Points, in no order, along strands that fork, close into loops and pass close to each other.
In the rows, zero is written as 128.
Points whose rows are less than 71.2 apart are linked; no others are. Some points are linked to none.
q_175: 115 153 125 133 120 117  95 161 126 102 160 118 149 119 124 137 171 127 103 101
q_844: 163 142 154 133 160 124 123 117 131 105 158 103 131  96 112 146 166 142 145 136
q_784: 151 115 132 151 141  95 134 135 151 136  98  84 131 128 121  95 119 133 116 144
q_698:  89 112 122 108 166  90  99 139 122 109 138 110 136 102 141 109 136 104 100 100
q_285: 109 107 120 124 150 109 105 170 132 148  98 122 174 130 138 129 107  94  93 140
q_221: 127 169 110 129 106 128 159 119 133 122 141 119 115 133 109 137 142 103 134 114
q_507: 150 161 131 128 122 147  95 102  98 124 173 179  89 153 101 149 149 183 149 140
q_956: 109 120 151 151 121 161 139 132 154 140 110  98 137 120 137 109 115 122  92 111
q_798: 116 130 119  79 111 125 138 109 132 115 112 147 119 136 123 158 161 125 150 131
q_592: 119 112 120 125 128 151 165 124 163 124 114 130 152 115 127 123 142 112 137 123
q_438: 143 143 136 141 111 145 155 118 117 133 159 130 105 139 118 150 110 143 125 131
q_482: 131 131 110 103 129 121 162 112 122 139 108 117  92 116 118 127 134 128 141 152
q_661: 139 147 147 147  95 115 138 141 125 151 107 116 133 147 111 146  96 114 126 140
q_920:  87 114  99 142 160 147  73 132 114 131  91  99 173 101 110 107 126  98  92 108
q_265: 156 139  90 130 109 107 139 122 110 125 139 130 102 137 118 109 116 141 162 159
q_702: 118 134 136 109 111 109 139 114 161 107 107  94 137 135 119 121 100 144 136 149
q_569: 116 101 139 120 128 116 140 146 135 105 171 144 119 109 131 144 125 143 104 105
q_449: 129 133 121  95 102 143 107  51  97 142 104 168 127 171 127 125 132 144 139 141
q_862: 123 149 131 149 112 130 128 164 119 148 108 117 152 124 128 111 145  87 136 129
q_741: 103 114 101 130 102 142 139 164 118 152 129 154 138 119 152 105 119 142 110  99
q_873: 133 147 110 114 104 112 152 116 140 132 103 112 108 139 107 137 135 107 126 143
q_936: 147 141 112 124 143 114 140 159 158 160  79 141 160 163 142 138 113 113 100 132
q_996: 139 107 138 138 119 144 120 146 124 161  92 155 137 133 165 146 137  98 142 124
q_400: 160 109 126 133 135 145 130 100 133 104 142 123  79 126 116 101 130 151 138 159
q_352: 120 125 113 114 125 154 158  93 131 148 141 139  78 153 123 120  93 153 114 145
q_633: 127 121 113 152 130 117 142 139 129 144 150 117 116 128 141  95  92 108  82  99
q_315:  85 143 116 121 151 100 100 149 134 108 144 112 143 111 126 137 140  82 113 116
q_429: 124 147 150 144 113 132 151 132 120 152 122 135 149 126 117 156 108 116 151 133
q_736: 111 133 134 118 134 122 134 127 145  87 172 140 106 128 116 127 136 158 125 111
q_929: 162 133 123 113 105 122 110  90 116 131 107 144 143 149 123 166 132 111 162 143
q_574: 132 111 113 135 117 139 140 135 149 153 104 171 121 147 166 136 109 149 120 120
q_972: 102 113 117 148 136 145 125 131 131 145  98  88 152 111 123  91 124 113  70  95
q_800: 119 153  98 139 143 119 119 160 119 148 101 107 139 123 148  89 129  97 124 127
q_149: 121 137 103 117 127 144 153 119 152 149 117 149 106 164 151 124  96 140 118 134
q_806: 155 141 115 125 105 120 118 110 131 117 144 156 137 157 142 162 127 117 154 116
q_928: 124  95 128 128 137 120 113 156 109 122 120 127 142 108 163 108 141 117 123 114
q_490: 153 114 147 145 119 130 121 135 117  95 184 136 128 125 112 137 117 155 138 139
q_796: 125 116 132 102 103 115 139 112 141 153 104 147 124 161 142 166  89 138 124 130
q_473: 121 155 143 118 109 120 127 151 130  99 128 129 122 131 112 169 170 102 122 121
q_976: 122 130 145 101 119 120 126 138  98 123 143 158 108 116 136 168 130 154 162 138
q_629: 147 115 131 161 112 144 115 157 102 156 121 160 124 129 167 120 127 114 136 108
q_98: 132 106 111 101 115 149 127  85 115 154 128 164  81 177 105 120  95 154 123 155
q_214: 150 123 130 142 128 134 122 161 149 134  85 109 145 158 142  84 104 151  92 135
q_13:  98 137 150 114 160 113 124 120 135 122 123 100 108  95 126 130 117 139 145 146
q_39: 137 126 132  99 119 163 137  95 104 111 141 147  77 139  95 140 162 162 123 150
q_182: 127 134 127 130 110 157 143  67 115 159 121 168 127 145 112 145 101 154 153 135
q_742: 106 123 120  85 123 121 146 115 140 129 102 140 110 147 145 158 121 121 131 135
q_226: 116 159 135 141 143 147 112 138 117 113 174 133 125 122 156 124 125 148 153 117
q_672: 107 167 134 125 129 161 115 140 128 105 143 149 118 127 149 145 161 137 146 110
q_328: 135 128 156 102 102 143  94  67  83 137 112 151 116 166 107 144 124 156 136 137
q_948: 148 135 111 136 109 108 125 139 110 111 167 152 123 141 140 140 140 123 157 118
q_563: 132 119 148 151 103 138 133 148 109 123 154 124 126 116 129 131 146 118  98  94
q_709: 146 131 125 118 127 139 141 104 121 152 118 115 129 140 127 125  90 167 139 156
q_631: 151 166 135 119 164 125 122 103 141 119 169 111 108 107 114 167 171 150 120 126
q_26: 132 115 117 126 122 105 137 165 141 164  95 127 161 146 131 117 111 116  84 132
q_531: 149 117 121 145 117 141 123 115 146 111 142 127  97 154 136 113 110 145 138 146
q_557: 145 134 116 144 116 129 134 138 134 128 123 118 116 137 147  97 118 126 128 131
q_987: 159  98 114 112 126 142 112 109 116 131 138 153  71 172 117 131 101 156 138 166
q_14: 121 158 148  89 163 125 125 110 106 144 139 138 132 111 136 182 130 118 157 134
q_671: 114 138 113 145 103 142 115 160 126 104 120 123 161 126 137  89 153 131 124 108
q_172: 142 118 137 147 154 120 121 126 128 108 154 114  89  99 125  98 126 152 141 138
q_506: 112 140 136 107  84 136 139 104 112 136  98 137 130 153  96 134 115 164 147 151
q_857: 124 145 127 100 105 116 123  76 105 147 105 154 131 141 115 166 120 107 136 137
q_456: 125 116 149 101 140 125 137 138 110 141 138 149 125 109 146 168 131 117 151 128
q_480: 148 132 123 133 130 105 111 150 118  97 151 127 136 118 136 112 159 125 155 120
q_719: 128 149 122 116 100 129 136 117 103 130 135 144 131 141  98 137 126 164 176 153
q_160: 127 140 134 110 139 132 126 143 112 133 134 173 124 120 157 175 157 107 151 104
q_921: 118 137 126  92 126 118 140  78 118 159 114 117 151 138  98 159  99 120 130 153
q_320: 125 145 143 155 117 122 119 154 113 131 139 135 167 123 140 129 110 122 159 119
q_645: 117 152 160 122 142 130 115 155 121 131 113 120 141  99 113 153 147 109 161 147
q_823:  97 126 123 139 118 118 119 146 134  91 139 116 153 110 119  80 131 144 137 108
q_437: 133 107 123 137 132 148 168 126 138 154 122 153 100 117 133 112 116 165 149 138
q_75: 115 139 127 101 122 151 143  75 120 138 143 148 149 137 121 147 113 156 155 124
q_530: 137 106 117 137 136 147 141 149 140 159  87 139 130 131 170 115 134 129 132 118
q_824: 136 104 135 135 151 114 117 141 140 135  92 100 120 126 151 113 127  85  94 141
q_243: 125 145 148 141 160 121 127 146 121 121 148 113 155  99 118 147 157  93 140 133
q_799: 125 123 151 136 138  93 106 152 125  81 136 114 131 106 119 118 167 136 133 131
q_888: 134 165 112 140 120 122 147 109 124 181  91 174 117 157 143 137  93 134 142 115
q_366: 134 131 115 120 157 125 152 131 169 155  93 121 146 140 145 123 113 117 117 141
q_8: 125 113 153 129 141 142 124 117 148 128 128  98 152 131 153 150  99  98 115 133
q_945: 150 128 121 131 128  94 129 137 100 133 166 131 115 121 120 116 103 148 158 150
q_212: 112 126 107 152 148 102 141 154 120 144 116 109 133  94 127  82 138 115 129 123
q_435: 128 147 124  98 140 135 149  75 124 122 168 130 137 123 109 159 136 147 129 123
q_679: 139 134 147 113 118 146 114  79  76 139 155 136 120 156 102 134 105 165 141 153
q_200: 136  61 121 144 127 104 114 139 120 105 150 124 140 110 139 100 126 134  87 100
q_488: 133 105 125 129 118 148 162 125 156 118 133 143 123 116 128 114 129 157 136 121
q_505: 139 139 134 103 123 125 130  91 120 105 146 106 111 129 107 145 136 149 130 144
q_821: 137 135 109 106  99 148 123  78 107 136 113 175  81 159 113 131 129 152 138 150
q_747: 114 125 101 135 124 147  91 155 112 102 111 100 174 112 129 105 159 115 111  92
q_774:  87 133 132 131 107 142 139 162 136 141 115 131 152 116 148 108 112 136 137 113
q_701: 110 122 143 151 132 133 157 118 144 123 128 100 109 104 127 101 126 136 103 116
q_475: 129 123 148 142 143 129 176 111 147 157 120  95 107 116 120 125  95 131 102 132
q_161: 158 132 138 139 145 137 133 125 118 153 128 117 128 127 146 158 134  84 122 135
q_229: 163 114 141 151 130 115 117 131 133 106 161 109 143 124 133 116 102 138 131 126
q_316: 108 120 113 146 128 152 122 163 117 169  81 106 156 117 118 105 127 107  82 115
q_967: 134 118 150 148 145  98  98 151 126  96 149  93 143 102 101 120 184 108 109 104
q_680: 151 124 152 154 160 119 133 116 147  96 142 103 114  97 114 117 185 152 120 113
q_331: 156 104 124 139 138 109 132 135 173 125  97 112 126 148 142  91 107 163 106 142
q_116: 115 139  90 144 114 133 139 150 144 117 149 134 121 150 141  78 104 139 120 112
q_567:  93 117 106 144 141 124 130 134 161 131  95  99 160 118 114 107 136  82  91 111
q_231:  94 105 121 137 171 153  89 139 114 132 125 117 159 100 127 122 142  92 101 103
q_70: 150 156  94 132 113 117 129 128 135 138 102 131 110 156 141 100 115 139 157 153
q_288: 142 131 116 138  90 141 132 117 110 136 135 169 107 148  84 126 102 169 162 150
q_471: 120 146 122 148 147  95 130 111 151 108 140  94 154 112 113 103 116 107 135 120
q_23:  79 128 125 135 155 114 105 138 153 104 120  93 153 112 108 110 148  78 104 112
q_959: 124 130 150 132 134 115 113 154 106 105 152 119  83 116 148 105 119 139 135 144
q_94: 108 130 136 125 120 135 136 141 127 115 158 145 138 129 141 135 122 111 115 105
q_851: 130  93 113 144 113 140 120 144 101 116 157 139 131 115 121 101 142 140  92  90
q_483: 151 108 145 148 121 138 127 123 154  83 128 109 122 112 123 123 172 130 124 118
q_568: 105 131 128 148 150 174 112 132 128 130 121 112 156 117 131 128 154  80 107 103
q_572: 144  90 149 136 139 137 132 140 142 140 115 110 150 138 163 135  98 130 107 130
q_257: 100 117 103 114 131 134 145 139 157 125 112 130 165 120 124 126 138  87 110 111
q_562: 128  92 102 132 108 134 150 146 124 139 166 163 133 122 137  99 140 134 109  97
q_522: 119 115 138 118 145 109 100 164 129 144 103 133 167 131 153 140 108 107 142 144
q_526: 117 141 144  99 101 114 125 134 108 125 104 158 127 130 110 171 149 132 158 140
q_878: 131  97 118 127 127 147 115 137 153 138 107 129 169 152 165 123 110 104 112 114
q_384: 140 154 116 106  85 106 123 115 104 118 122 174 124 151 105 159 140 152 166 136
q_504: 144 131 129 159 104 138 142 102 121 168 120 173 117 147 132 143  87 142 144 125
q_950: 131 156 118 139 109 128 147 140 119 125 142 148 126 130 126 158 171  99 123 115
q_628: 135 132 129 151 153 126 143 140 125 142 142 108 138  87 120 113 147 102 143 118
q_34: 120 120 138 116 165 121 129 135 177 144 115 102 166 137 139 124  93 104 110 138
q_926: 134 128 149 141 168 117  87 146 124 111 142 101 154 105 110 136 170  84 102 131
q_120: 124  85 130 138 132 113 106 135 132 113 139 105 159 112 113 116 146 111  74  93
q_417: 140 108 137 128 130 139 150 143 127 159 104 133 129 104 146 148 149  87 137 148
q_71: 139 106 122 142 133 111 161 124 143 142 151 120 107 123 129 121  87 129 102 129
q_666: 119 127 110 105 144 150 161 105 121 140 144 158  95 117 132 122 138 163 161 140
q_100:  93 120 136 136 167  92 100 142 144 115 112  88 122 121 149  93 120 110 104 112
q_76: 119 121 146 122 163 128 129 106 125 130 129 103  79 107 127 108 103 165 139 148
q_21: 156 135 120 132 120  96 125 131 109 156 114 144 127 143 153 140 105 113 151 142
q_816: 152 100 134 109 121 142 131 111 120 122 162 168  78 139  90 153 136 161 136 142
q_879: 102 133 119 134 134 102 138 126 161  92 138 100 142 109 112  99 143 132 122 106
q_762: 146 158 133 110 113 154 116 114 114 113 145 157  90 140 114 147 168 172 151 142
q_512: 134 133 152 122 137 111 106 146 135 101 126 113 119 120 121 156 172  83 105 130
q_396: 110 151 132 114 136 123 106 130 117  95 153 118  97 132 147 118 108 149 152 137
q_421: 105 125 116 143 137 166 109 151 130 159  95 123 162 135 139 119 130  73  95 115
q_208: 123 132 136  96 130 115 131  99 135 121 121  93 159 130  98 150  96 131 134 154
q_773: 138 149 137 145 139 115 136 123 132 116 172 102 162 112 106 133 109 126 136 116
q_167: 121 172 134 107 125 132 111 140 122 108 152 151 101 133 139 161 184 171 147 118
q_890: 161 118 127 130 148 113 130 139 157 151  79  98 123 135 146 120 113 107 116 162
q_760: 134 133 149 128 121 140 123 113 135  93 138  99 125 124 121 144 135 126 124 128
q_152: 133 125 146 145 102 130 114 156 102 131 124 149 132 126 155 133 122 142 149 123
q_335: 125 130 102 123  90 155 148 105 143 132 120 180 110 169  98 122 107 176 160 147
q_398: 125 102 144 137 167 110  93 123 144 112 109  83 128 112 150 107 137  90 110 127
q_85: 112 138 150 122 125 122 144 145 131 121 105 104 123  99 107 130 138 125 145 144
q_403: 158 130 134 134 127 137 125 116 134  90 183 140 107 131 117 141 155 164 136 124

How many points has the smallest loop of links through each point below? Write 0 if it is on no loop.
q_719 => 0
q_890 => 0
q_629 => 0

A piece is all that can be reached along the links. How many separate loops has the piece of each point below (a circle has one, a figure eight two, a Y none), and how many tips (points with one link)?
q_328 => loops 0, tips 4
q_719 => loops 0, tips 5
q_959 => loops 0, tips 7
q_437 => loops 0, tips 6
q_505 => loops 0, tips 2
q_490 => loops 0, tips 3

A fork is a point with three links, a tip a point with one. Leave the first point through the second and follow the links. Name the first fork or tip that comes.
q_888 / q_504 => q_631
q_94 / q_569 => q_747
q_631 / q_844 => q_888
q_747 / q_671 => q_851
q_208 / q_921 => q_926

Name the points in between on the shortest way along the links from the first point to the second, in order.
q_257 / q_8 => q_567, q_23, q_315, q_698, q_100, q_398, q_824, q_890, q_366, q_34
q_167 / q_945 => q_672, q_226, q_396, q_959, q_172, q_400, q_531, q_557, q_70, q_265
q_563 / q_671 => q_94, q_569, q_736, q_403, q_490, q_229, q_773, q_471, q_879, q_823
q_679 / q_152 => q_328, q_449, q_821, q_98, q_352, q_149, q_574, q_530, q_996, q_629
